The views of a scene show one set of named points, each view turned or mirrored, shifted and resized as a whole, with a little noise and some points left out.
In the rows, 128 means zero.

Scene 1
View 1
Dusot: [116 114 132 107 144 140 138 119 105 144 133 137 135  81 120 163 138 107
 128 154  99 144 120]
Limi: [111 136 113 149 144 116 122  84 125 177 150 125 168 160 114 163 114 143
 135 139 148 143  66]
bev: [108 135 120 134 143 122 128 102 123 161 140 134 157 134 123 170 123 126
 136 146 127 146  84]
rukeb: [122 129 150 117 150 132 121 107 109 149 156 119 156 111 123 171 116 122
 120 160 137 129 114]
Nular: [127 139 121 126 144 136 122 101 108 159 151 131 149 107 139 171 122 119
 117 153 124 135  98]
Vesup: [105 126 122 163 151 115 141  89 128 164 151 149 173 157 114 155 122 130
 159 130 144 136  80]
Gen: [116 131 100 156 143 123 132  81 120 177 152 140 160 144 122 155 123 136
 137 130 135 140  69]
pid: [112 148 144 108 143 120 100 110 120 160 145  99 159 136 122 190 105 135
 111 170 147 147  90]
levan: [116 141 126 125 145 129 124 109 116 154 143 134 153 117 137 176 121 117
 125 155 124 140  97]
duk: [ 98 122 136 129 147 118 138 111 125 149 133 137 159 132 109 166 127 120
 149 145 124 148  98]
Linat: [104 130 175 121 157 116 127 120 124 133 149 126 170 131 116 179 113 113
 146 163 147 132 123]
zitu: [ 99 126 137 104 135 114 107 107 123 167 130  91 156 147  90 178 110 148
 122 162 140 162  79]
kab: [119 117 131 126 143 124 112  83 112 178 158  96 160 144  90 158 109 156
 118 151 155 139  83]
Zevav: [105 142 139 119 144 116 115 111 126 155 138 117 161 140 120 183 111 128
 128 160 140 149  90]
Fusu: [104 134 139 112 142 120 118 115 123 152 133 117 155 128 114 181 118 125
 129 161 128 152  96]
seleb: [126 133 145 113 147 132 113 102 106 157 158 109 155 115 122 173 111 130
 110 164 142 131 108]
kebi: [131 111  68 153 134 141 138  64 102 197 152 134 140 123 108 133 133 150
 121 120 117 143  59]
Pela: [113 133 134 161 153 111 127  81 127 169 166 129 180 170 113 160 108 143
 146 138 167 126  79]
kebe: [ 97 130 150 134 151 111 130 110 131 148 141 130 171 149 108 173 117 124
 152 150 143 143  98]
View 2
kebe: [110 143 103 121 131 114 104 124 168  75 118 144 128 112 141 110 117 119
 146 119 153 101 118]
Linat: [100 163 119 136 111 110 105 131 177  55 137 147 135 100 137 126 128 118
 139 115 152 119 123]
Nular: [ 96 129 122 125 108 113 137 112 137 110 164 124 125 109 131 118 101  94
 132 115 137 116 133]
Fusu: [101 144 116 115 119 109 116 116 155  95 144 143 141 119 143 130 102 110
 145 130 168 107 136]
Gen: [115 103  99 107 138 116 130 106 134 127 124 120 111 119 131  81 100 102
 147 116 130  90 116]
duk: [104 139  94 124 131 111 115 123 151  92 136 151 119 117 151 118 112 120
 133 119 156 102 114]
Limi: [119 115 108  99 139 112 119 110 152 113 109 124 127 119 127  80 108 106
 163 124 137  89 124]
bev: [106 125 103 116 128 116 121 113 145 106 137 133 124 119 140 111 101 106
 141 119 151  99 124]
Zevav: [106 141 118 112 121 113 111 113 161  91 133 133 144 117 135 120 102 106
 153 127 163 103 137]
kab: [113 128 134  86 127  85 135 117 155 117 121 144 145 117 132  88 130 115
 173 144 133 109 134]
seleb: [ 97 143 142 116 102  98 132 118 154  97 157 135 146 107 127 120 119 101
 149 128 138 123 141]
Pela: [123 122 113 106 135 112 113 118 167  90  95 123 121 106 118  67 126 113
 165 115 121  94 115]
levan: [ 98 134 115 127 113 118 123 113 145  99 157 128 127 113 135 124  97  97
 131 114 150 109 130]
rukeb: [ 95 146 134 125 103 101 129 122 154  89 158 139 137 103 132 122 121 105
 139 122 138 125 132]
Dusot: [ 83 144 106 138 108 102 141 124 127 106 188 158 117 114 160 147 110 112
 108 120 152 127 122]
kebi: [110  86  99  93 142  97 163 105 106 169 143 133 102 126 141  73 108 104
 142 128 113  98 114]
Vesup: [119 116  86 116 147 118 114 119 152  99 104 134 104 113 136  79 117 119
 145 110 132  88 101]
zitu: [111 141 124  88 131  93 119 114 160 110 124 151 158 129 146 120 109 117
 170 153 175 103 145]
View 3
kab: [140 114  84 121  97 145 126 203 186 133 127 121 167 110  63 131 139 141
  77 138  94 122 143]
Limi: [121 142 117 113 120 118 135 170 180  90 177 119 138  74  99 159 165 167
  55 148  64 119 161]
kebe: [ 95 140  88 136 157  87 165 178 125 114 186 125 156 129 160 153 145 128
  61 158 106  94 147]
seleb: [137 102  88 163 153 109  87 183 137 169 153 108 196 145 109 129 136 127
 131 116  84  88 173]
levan: [109 116 116 165 185 110  98 160 129 140 189 105 155 127 142 140 156 141
 109 131  71  75 208]
rukeb: [120 111  90 161 173  88 104 179 127 157 159 103 187 163 136 124 127 127
 130 120  99  84 170]
kebi: [115 123 171 100 148 190  96 164 242  82 133  82  72  85  47  98 157 211
  79 123  66 110 245]
Dusot: [ 83  94 118 180 234 145 103 169 124 166 162  90 128 193 151  91 135 128
 126 128 119  41 252]
pid: [142 105  69 173 125 124 100 187 119 174 176 140 205 106 109 167 163 103
  99 141  67  91 161]
zitu: [127 102  62 156 107 174 141 207 136 163 160 154 168 103  92 155 166  94
  47 168  96  90 166]
bev: [102 126 115 145 171 120 123 165 142 123 183 115 138 117 135 141 158 144
  81 142  82  82 199]
Vesup: [ 93 162 130  96 153  91 169 164 176  59 180 105 110 100 138 142 151 182
  44 151  94 115 159]
duk: [ 83 129 105 141 184 116 157 172 132 118 180 115 127 141 155 132 147 136
  66 155 112  76 189]
Zevav: [119 119  84 160 146 114 125 179 120 148 190 135 173 110 132 163 163 118
  78 152  79  85 171]
Linat: [101 128  70 155 176  56 150 182  99 146 177 115 193 171 178 140 125 110
 100 140 120  81 135]
Fusu: [109 110  85 168 164 131 125 181 116 156 182 129 163 129 137 149 158 109
  82 152  93  71 188]
Nular: [119 110 124 162 185 113  78 159 145 144 175  94 156 132 121 127 151 153
 130 114  67  77 218]
Gen: [111 143 145 112 148 123 121 159 190  80 174  99 113  83 103 138 161 189
  71 135  64 110 193]
Pela: [124 159 109  96 115  67 152 174 180  73 169 111 157  87 115 156 142 175
  65 138  79 138 114]
View 4
Gen: [ 99 157 163 136 119 102 152 143 152 133 124 147 106 108 150 126 101 151
 115 166 136 132  90]
kab: [ 98 141 157 170 118 113 171 134 146  72 157 127 130 126 110 110 101 172
 143 139 141 122 112]
rukeb: [115 110 161 169 128 100 160 126 126 113 151 107 172 109 138 172 100 154
 117 121 152 141 138]
zitu: [110 119 128 140 134 124 182 150  93  65 147 125 136 134 114 104 108 163
 129 131 137 117 141]
seleb: [103 107 158 172 124  98 172 127 121 103 154 111 169 112 128 160  96 158
 129 119 159 149 134]
Nular: [104 118 155 148 116  89 162 125 126 140 127 124 157 104 148 164  98 146
 111 127 164 157 123]
Limi: [ 97 146 166 141 132 109 165 156 136 108 140 146 103 112 138 120  98 159
 128 173 126 125  95]
Fusu: [116 109 145 141 137 112 168 144  97 104 143 120 153 116 139 149 106 152
 113 132 141 132 142]
levan: [110 114 152 138 129  98 161 136 110 136 130 125 153 106 152 164 102 143
 105 135 152 147 129]
pid: [ 96  97 148 152 137 107 194 150  83  86 154 120 153 119 119 142  94 161
 138 134 149 143 136]
Linat: [136  98 173 167 159 118 152 149 108 100 169  99 171 109 149 190 107 151
 106 141 116 115 152]
Zevav: [109 109 150 140 141 112 173 154  93 101 146 124 144 115 137 147 102 153
 118 145 136 132 134]
Pela: [103 145 194 164 145 110 158 161 150 102 163 135 110 108 139 140  93 164
 134 187 106 114  90]
kebe: [131 122 164 145 154 122 150 158 113 102 154 120 138 112 150 158 110 151
 106 159 110 107 134]
duk: [136 130 148 133 139 120 141 142 122 118 134 120 141 115 157 151 118 145
  90 142 123 113 138]
kebi: [ 91 187 142 134  80  94 145 111 193 138  97 157 100 116 140  91 108 154
 115 138 166 141  77]
View 5
Limi: [177 141  77 133 130 112 165 115 102 146 136 151 118  75 129 134 143 129
 133 131 142 136 138]
duk: [140 180  76 126 143 114 133 129 124 111 126 128 120 103 118 105 146 123
 128 116 106 116 132]
Linat: [128 183 114 142 141 123 106 147 133  99 109 146 115 134 103 130 126 101
 128 142 114 104 139]
zitu: [172 158 107 115 123 102 147 144  83 121 130 117  84 108 132 153 139 137
  92 111 130  95 121]
Pela: [182 134  81 158 137 122 156 121 109 134 133 168 131  88 114 142 137 106
 156 144 154 135 144]
Vesup: [169 152  55 148 145 116 158 120 116 128 141 153 140  78 119 102 151 112
 157 124 135 142 141]
kebe: [151 172  89 143 142 111 133 148 117 113 128 144 119 110 115 116 138 105
 128 129 127 118 135]
levan: [120 177 104 106 127 117 128 113 134 138 110 136 111  98 123 129 134 139
 114 138 103 122 139]
seleb: [135 164 120 111 121 130 122 104 125 125 101 136 104 112 115 169 127 140
 121 140 109  99 137]
Nular: [121 170 100 100 124 126 130  90 139 141 105 135 115  91 122 141 136 151
 127 137  96 123 142]
rukeb: [129 173 113 115 128 131 116 106 134 117 102 137 112 116 112 156 129 135
 129 138 100 103 138]
Dusot: [102 201  86  89 136 130 110  92 147 103 102 106 118 108 116 117 147 156
 125 109  62  98 133]
bev: [142 168  82 117 133 112 146 115 122 137 125 135 117  86 127 119 144 136
 123 126 113 128 136]
kebi: [177 135  39  99 122 131 182  44 108 150 133 122 131  44 140 139 167 178
 157  99 106 132 137]
kab: [189 135  95 127 123 127 152 105  90 121 124 134 103  98 124 177 138 140
 132 119 135  98 131]
Gen: [162 147  62 124 132 120 164  92 117 150 134 145 130  65 129 124 151 140
 146 126 125 141 142]
Zevav: [143 169 108 121 128 107 135 139 113 133 121 137 100 104 125 135 131 126
 105 135 123 118 134]
pid: [147 161 129 111 116 109 134 136 105 139 113 136  87 111 126 163 123 135
  92 143 127 108 133]
View 6
Nular: [129 138 133 142 110 143 118 144  69 166 115 116 102 131  98 138 185 133
 151 100 155  95 125]
seleb: [143 146 118 152 108 125 124 117  69 169 108  88 106 153 112 141 172 156
 160  88 159  81 112]
kebi: [160 143 125 101 113 177 101 196 115 140 146 170 155 117  56 162 132 108
 179  81 175  89 144]
Dusot: [107 139 133 131 108 174 130 159  68 151 136  77 101 124 120 113 180 141
 139 154 136  72 127]
levan: [131 133 129 153 107 139 123 135  71 163 123 120  90 127 115 142 178 131
 135 105 149  96 124]
Zevav: [155 135 115 172 102 122 130 111  73 159 133 120  88 130 133 159 146 148
 129  90 152  90 116]
Fusu: [147 135 119 165 105 133 130 123  67 157 138 108  90 126 135 149 146 152
 127 104 147  84 116]
Limi: [167 130 108 156 102 129 124 122 116 151 134 165 109 130 107 180 138 111
 143  65 171 107 132]
pid: [166 143 118 173 109 105 122 108  51 171 119 107  93 138 125 160 148 170
 141  72 154  83 103]
Pela: [165 130  91 160  91 123 135  96 143 149 122 152 111 155 116 182 144 102
 152  58 182 110 133]
Vesup: [151 123 100 151  91 151 137 121 147 136 144 161 105 131 122 175 141  87
 134  89 172 110 146]
Gen: [156 131 117 138 103 148 119 147 118 147 137 167 118 124  91 170 148 102
 149  77 170 106 140]
Linat: [127 131  99 176  92 128 152  82 100 156 119  79  78 156 157 142 172 135
 128 115 153  90 118]
zitu: [183 144 107 168 106 120 127 120  68 150 151 112 109 128 134 170 103 174
 136  81 156  68 106]
bev: [145 131 121 153 105 142 126 135  90 153 137 138  98 122 117 157 153 124
 133  98 155  97 130]
duk: [137 129 110 155  96 154 139 126 105 139 147 116  94 127 139 150 147 123
 123 122 152  90 133]
kab: [179 150  97 148 103 126 123 120 103 149 130 113 135 153 106 168 118 152
 172  63 177  73 116]

Which points are out of place in each view (at most two, in the order of its rows)? Write - if all are in place.
view 1 -> Vesup
view 2 -> Gen
view 3 -> rukeb, bev
view 4 -> Fusu
view 5 -> levan
view 6 -> Limi

Scene 2
View 1
mipo: [102  91 109 180 112  97 142 124 123 143 124 137 126  50 132  72 125  93
 121 165 135 175 211]
Zev: [126  78  84 172  98 105 153 149 153 131 150 145  72  70  97  53 121 112
 126 185 134 163 192]
Kidal: [137 113  92 141 124 112 152 155 135 138 107 150 121  85 112  69 150 112
 138 166 165 161 183]
Zivob: [143 132  86 170 143  76 144 159 151 144 132 175  73  85 129  38 135 114
 133 166 159 166 186]
Kug: [153  65  77 195 123 109 169 173 143 135 131 137  47  87  99  78 151  80
 143 216 200 148 139]
nafu: [104  73 100 175 106 110 137 159 154 127 145 156 101  66 106  64 118 110
 131 180 122 147 198]
goze: [109 139 113  63  95 144 142 134 124 132  75 143 227  79 106  77 154 151
 136 114 117 174 234]
lized: [133  88  81 190 122  90 146 169 166 131 157 166  47  80 106  45 121 108
 131 192 146 149 177]
tupiv: [118 141  91 118 126 101 119 188 191 120 144 212 110  95 101  18 118 168
 139 142  99 137 215]
ses: [ 71  30 118 217  96 111 131 146 145 125 155 139 110  39 115  85 102  80
 124 197 108 140 204]
doma: [139 151  85 111 133 102 132 182 176 127 127 199 109 101 104  27 135 159
 143 143 127 148 200]
Ranug: [126  95  90 142  92 114 159 130 133 138 126 129 115  69  99  62 133 117
 124 164 135 178 205]
pufus: [126  91  97 176 122 102 153 146 128 142 118 142 102  71 121  73 140  93
 132 180 165 163 182]
sov: [169 116  56  76 100 145 158 209 193 109 132 179  82 127  46  35 153 174
 155 170 146 136 163]
nanip: [104  97 101 180 103  85 140 121 140 141 149 145  96  51 124  46 110 110
 114 162 112 182 224]
poriz: [109 104 105 151 120 110 131 161 152 129 123 170 132  74 116  63 130 121
 138 160 128 146 202]
futim: [ 94 102 115 114 101 137 129 157 145 122 105 159 184  71 105  78 135 135
 139 144 111 144 217]
risip: [ 83  79 117 122  80 144 136 141 138 123 114 138 183  59  98  85 126 127
 130 153  98 155 224]
View 2
Kug: [ 82 178 115 140 120  57 121  98 129 120 141 128  94 132 125 104 136  60
 141 112 176 177 145]
goze: [108  64 124 188 122 146  93 179 153  73  85 111 218 110 144 141 128  78
 121  85 104 150 197]
pufus: [ 72 134 117 156 123  93  95 140 121 112 127 121 129 124 127 118 133  75
 120  98 165 142 152]
doma: [101  72 105 153 112  93 122 139 165 101 103 110 138 120 137 122 110  91
 159 131 120 114 163]
nanip: [ 64 116 120 165 135 123  88 136 119 110 115 125 137 128 137 119 114  94
 134  81 172  81 142]
sov: [132 102 113 148 112  73 154  91 186  89  96 120 136 128 148 112 108  77
 197 140 109 156 177]
lized: [ 77 130 112 146 123  75 112 105 128 121 123 121  97 133 134 109 117  88
 157 116 175 110 140]
futim: [101  76 130 184 124 124  86 146 127  91  84 103 177 122 149 137 136  90
 139  98 141 140 192]
Ranug: [ 81 131 122 167 131 118 103 132 137  96 113 128 156 126 138 117 118  78
 136  81 151 124 158]
nafu: [ 81 117 126 167 129 100  92 114 114 111 106 115 127 134 144 123 129  91
 149  99 178 118 161]
Zivob: [ 74 109 101 140 114  80 110 144 146 119 128 119 110 121 122 113 117  85
 131 120 147 109 137]
risip: [ 95  94 139 192 132 137  80 136 115  88  84 110 183 127 154 136 136  91
 140  78 156 137 191]
poriz: [ 87  93 118 165 122 101  92 140 126 107 103 107 140 124 141 128 131  90
 138 109 154 126 170]
ses: [ 67 132 140 181 139 108  66 104  76 118 102 110 121 139 151 126 144  99
 140  80 214 115 164]
Zev: [ 79 137 121 159 129  98 107 107 127 109 116 128 123 134 142 112 118  84
 152  95 171 115 148]
View 3
lized: [150 129 113 149 123 102 100 161 104 144 167 113 127 134 130 127 159  99
 135 124 107 106 101]
nanip: [149 121 133 122 136 125  82 154 139 138 134 128  96 124 144 148 168 106
 155 144 110  80 131]
Kidal: [140 116 123  98 102 124 120 132 101 145 154  82 115 136 145 138 147 108
 146 156 107 107 122]
mipo: [141 109 132 103 124 129  86 132 132 137 149 113 102 133 147 155 161 102
 151 167 116  76 137]
Kug: [151 116  91 136 113  97 100 120  87 135 203  97 170 136 133 127 142  68
 123 148 105 114 106]
Zivob: [141 122 136 134 116 136 126 164 100 146 159  96 120 122 130 133 161 103
 134 137 119  97 104]
nafu: [143 122 114 125 121  96  81 144 119 144 157 114  99 151 139 145 159 113
 146 145 108  93 119]
Ranug: [151 121 119  97 118 115  96 137 123 141 133 103 110 127 156 139 153 106
 160 149  95 104 136]
risip: [138 117 119  74 107  92  77 124 132 148 122 100  64 163 161 155 151 140
 172 165  98  99 146]
ses: [143 113 107 131 135  80  44 126 141 135 170 141  95 165 138 161 161 105
 144 162 117  70 131]
poriz: [134 118 128 109 108 110 103 145 112 150 147  95  84 153 141 145 155 128
 149 151 114  97 119]
doma: [134 134 135 116 101 116 140 177  92 162 130  78  83 141 138 125 158 143
 149 121 106 121  99]
tupiv: [133 139 138 128 107 103 127 191 100 164 122  90  61 152 133 127 165 156
 151 113 109 117  95]
sov: [149 149  97 112  87  72 139 164  71 163 137  64 114 148 147 103 138 135
 152 103  75 167  95]
Zev: [153 126 109 126 126  99  80 144 123 137 154 120 119 132 144 136 157  98
 149 140 100 100 122]
View 4
Ranug: [134 143 105 120 125 145 128 118 125 123 129 126 162 127 105 138 137 111
 156  94 146 107 139]
mipo: [146 149 114 122 136 143 119 116 119 135 135 118 157 125 106 136 115 104
 164  78 140 102 140]
Zev: [126 144 111 111 134 135 112 124 124 126 120 121 155 129 114 142 136 119
 151 106 126 115 134]
risip: [156 154 103 133 101 125 145 108 130 118 139 127 159 102 116 139 132 123
 171  75 151 102 137]
ses: [145 157 110 117 128 113  95 112 123 134 130 115 151 113 123 153 105 121
 174  87 110 104 127]
Kug: [121 130 108 113 154 138  88 122 140 133 107 110 175 155 128 131 150 109
 132 103 114 104 101]
poriz: [146 147 120 123 126 133 133 124 124 127 124 116 152 117 123 122 135 119
 151  76 140 116 138]
lized: [123 142 121 106 146 135 105 133 121 132 112 113 149 134 123 132 137 120
 140 105 116 124 133]
goze: [163 147 107 143  97 148 181 111 133 113 142 131 166 105 108 117 151 111
 160  60 186 102 148]
Kidal: [141 138 115 124 136 147 131 121 132 128 122 117 165 133 118 119 146 107
 142  79 148 109 128]
pufus: [138 140 114 120 142 144 113 120 128 134 123 114 164 136 116 127 132 104
 149  82 135 104 127]
doma: [134 142 130 118 128 141 155 140 121 121 114 117 145 118 125 108 159 126
 130  88 149 138 150]
tupiv: [136 149 134 113 120 130 157 142 116 120 115 118 134 106 129 112 153 136
 136  91 143 146 157]
futim: [157 151 112 134 105 128 154 115 131 119 133 122 158 104 123 123 140 123
 160  68 155 110 137]
sov: [118 132 113 116 114 132 154 137 142 106 100 123 161 126 135 115 194 138
 116 114 143 133 126]
Zivob: [130 139 129 112 152 151 122 136 117 136 115 112 150 138 116 117 138 108
 135  90 136 125 144]

Which points are out of place in each view (at most two, in the order of its rows)? Write - if all are in place.
view 1 -> Kug
view 2 -> doma
view 3 -> lized, Zev
view 4 -> -

Scene 3
View 1
rur: [117 163 142 127 165 108 100 130 115 131 132  86  92 152 111 124 123 119
 118 121 109 162 163]
fizun: [129 180 140 138 173 103 111 123 133 113 141  81  55 195 126 140 148  98
 139 112 105 122 146]
gok: [137 180 137  81 134  95 170 145 135 128 172  68  58 188 127 142 166 112
 118 141 118 131 181]
Vora: [122 153 142 141 192 114  95 142  93 122 118 108  97 139 121 129 121 109
 124 156  95 163 155]
Padeb: [106 159 141 132 165 118 106 125 108 136 113  81 108 142 115 118 128 126
 112 131 116 165 167]
kes: [142 138 148  82 171  93 112 190  79 133 164 129 105 104 107 126  92 110
  96 191  87 206 185]
vego: [127 159 137 115 169 112 132 145 101 131 135  94  95 144 124 135 140 116
 119 166 104 156 170]
gidov: [ 90 194 135 152 145 123 133  77 149 129  91  30  80 208 133 121 177 128
 127  75 147 108 154]
sedu: [126 155 124 180 175 143  79  89 120 158 154  76 105 138  81 163 148 134
 172 113  78 137 151]
Desa: [141 146 123 171 194 141  95 116  97 148 153 103 105 126  96 170 148 122
 172 163  63 141 153]
Lini: [135 186 126 154 168 123 143 101 140 125 145  61  55 204 128 165 191 108
 165 125  99  90 146]
Nunab: [ 99 160 131 158 162 138 104  95 114 152 109  64 121 138 104 132 147 141
 132 118 114 152 164]
nedum: [115 146 140 135 183 122 102 139  88 134 114 102 118 121 116 125 120 122
 118 163 101 175 166]
kef: [123 142 149 135 210 104  76 165  74 111 107 135 101 123 125 115  91  98
 110 173  88 186 151]
View 2
nedum: [100 128 149 133 165  96 134 161 122 148 123 152 117 126  81 113  97 165
 143 153  89 136 166]
gidov: [ 80  80 134  69 186  73 114 172 140  88 132 108 133 146 123  91 170 144
 120 131  66 121 162]
Desa: [108 104 139 140 138 103 111 144 116 163 146 163 154 128 108 113 103 163
 150 131  63 140 191]
Nunab: [ 96 108 130 112 167  82 120 174 122 113 127 135 133 122  98 104 124 155
 153 136  70 126 179]
kes: [116 147 156 123 164  90 160 147 130 175 130 184  95 141  61 115  49 180
 133 160  92 159 159]
kef: [ 93 144 162 142 160 117 145 139 121 169 115 152 120 115  83 114  84 171
 130 166 107 148 148]
Lini: [ 95  67 146  87 159  89 105 138 142 142 160 142 147 166 135 101 152 150
 107 124  56 137 175]
vego: [104 113 153 113 170  88 133 155 134 152 139 159 110 152  86 112 103 164
 125 146  82 141 165]
Vora: [ 97 123 154 126 161 104 133 146 126 154 127 149 127 127  94 111 102 165
 131 152  90 143 160]
rur: [ 94 119 142  97 169  87 137 152 132 132 127 144 125 130  98  99 102 164
 130 145  79 146 159]
Padeb: [ 95 121 143 107 174  86 135 165 129 126 123 140 118 129  89 104 109 162
 137 148  83 135 162]
View 3
fizun: [135  85 115  91 136 136  98 114 158 141 138  96  96 152 104 140 159 146
 142 156 119  88  37]
vego: [116 111 109  94 160 114 140 141 147 174 152 109  91 180  70 132 129 167
 102 139 127 107  65]
sedu: [148 122 143 120 129 124 132 165 109 114 157  60 116 160  79 136 159 130
 132 130 114  77  70]
Padeb: [114  97 130 104 146 130 124 155 151 176 140  93 106 166  83 135 136 152
 111 120 150 108  74]
kes: [ 94 152  95 125 211 113 173 156 184 196 174 139 101 188  76 123 126 183
  97 112 134 105  73]
gok: [118  87  95  48 169 115 125 109 164 176 134  92  78 189 110 141 158 161
 102 174  96 101  33]
Vora: [119 117 118 127 151 127 129 144 155 160 158 124 104 159  67 132 128 162
 124 121 142 101  67]
Nunab: [126  92 146 100 124 128 122 165 121 157 137  66 109 166  76 138 141 138
 110 123 144 103  80]
gidov: [133  37 142  57  96 144  73 123 132 158 104  56  97 151 104 150 157 129
 123 156 141 106  51]
Lini: [153  77 114  71 117 120  98 106 123 118 139  83  84 161  87 145 157 143
 136 179  93  86  30]
nedum: [113 118 123 121 154 122 139 159 147 173 156 114 105 168  61 129 122 163
 107 114 150 107  80]
rur: [117 104 124 106 155 134 123 146 161 168 143  95 108 162  95 134 148 151
 119 126 139  98  64]
Desa: [145 138 123 130 140 111 147 156 110 117 174  96 104 167  52 132 137 152
 128 134 108  81  69]
kef: [109 133 111 152 165 130 134 149 174 173 170 153 110 151  59 124 114 174
 127 103 161 103  75]
View 4
gok: [117 113 113 104 144  86 103 162 132 137 145 124 144 152 136 144 114 130
  74 149 106 144 104]
Padeb: [140  98 135 107 118 116 116 134 138 125 121 124 129 147  95 152 120 119
 142 139 112 139 106]
kef: [148 113 137 133 110 130  88 135 107 104 113  87 113 153  96 172 114 134
 172 115 109 130 131]
vego: [135  98 121 115 127 108  96 145 131 119 133 111 129 159 114 150 112 125
 129 133 115 142 119]
Vora: [145 100 132 121 119 132 103 137 120 120 119  96 123 160 103 157 113 127
 144 123 111 135 122]
Lini: [135  82 122 101 147 145 131 156 136 154 138  88 154 181 121 132 104 122
  57 145 107 143 103]
gidov: [130  90 144  83 133 140 157 148 159 157 126 115 158 151  77 138 120 114
  73 177  96 138  78]
nedum: [145  93 130 118 116 121 103 131 131 116 121 112 120 157 100 154 114 121
 160 124 118 140 120]
fizun: [136 110 134 108 136 140 130 152 122 148 122  96 144 160 114 149 113 129
  80 140  97 132 101]
Nunab: [147  76 135 100 120 137 138 126 151 138 118 127 136 160  95 137 117 109
 134 136 118 142 100]
sedu: [158  68 128 108 127 161 146 124 134 152 113 118 135 182 127 130 112 110
 120 101 123 139 107]
rur: [139 108 135 110 122 123 121 137 125 132 116 120 130 149 108 153 119 124
 126 129 106 134 106]

Which points are out of place in each view (at most two, in the order of its rows)? Write - if all are in place.
view 1 -> fizun
view 2 -> gidov
view 3 -> vego
view 4 -> Padeb
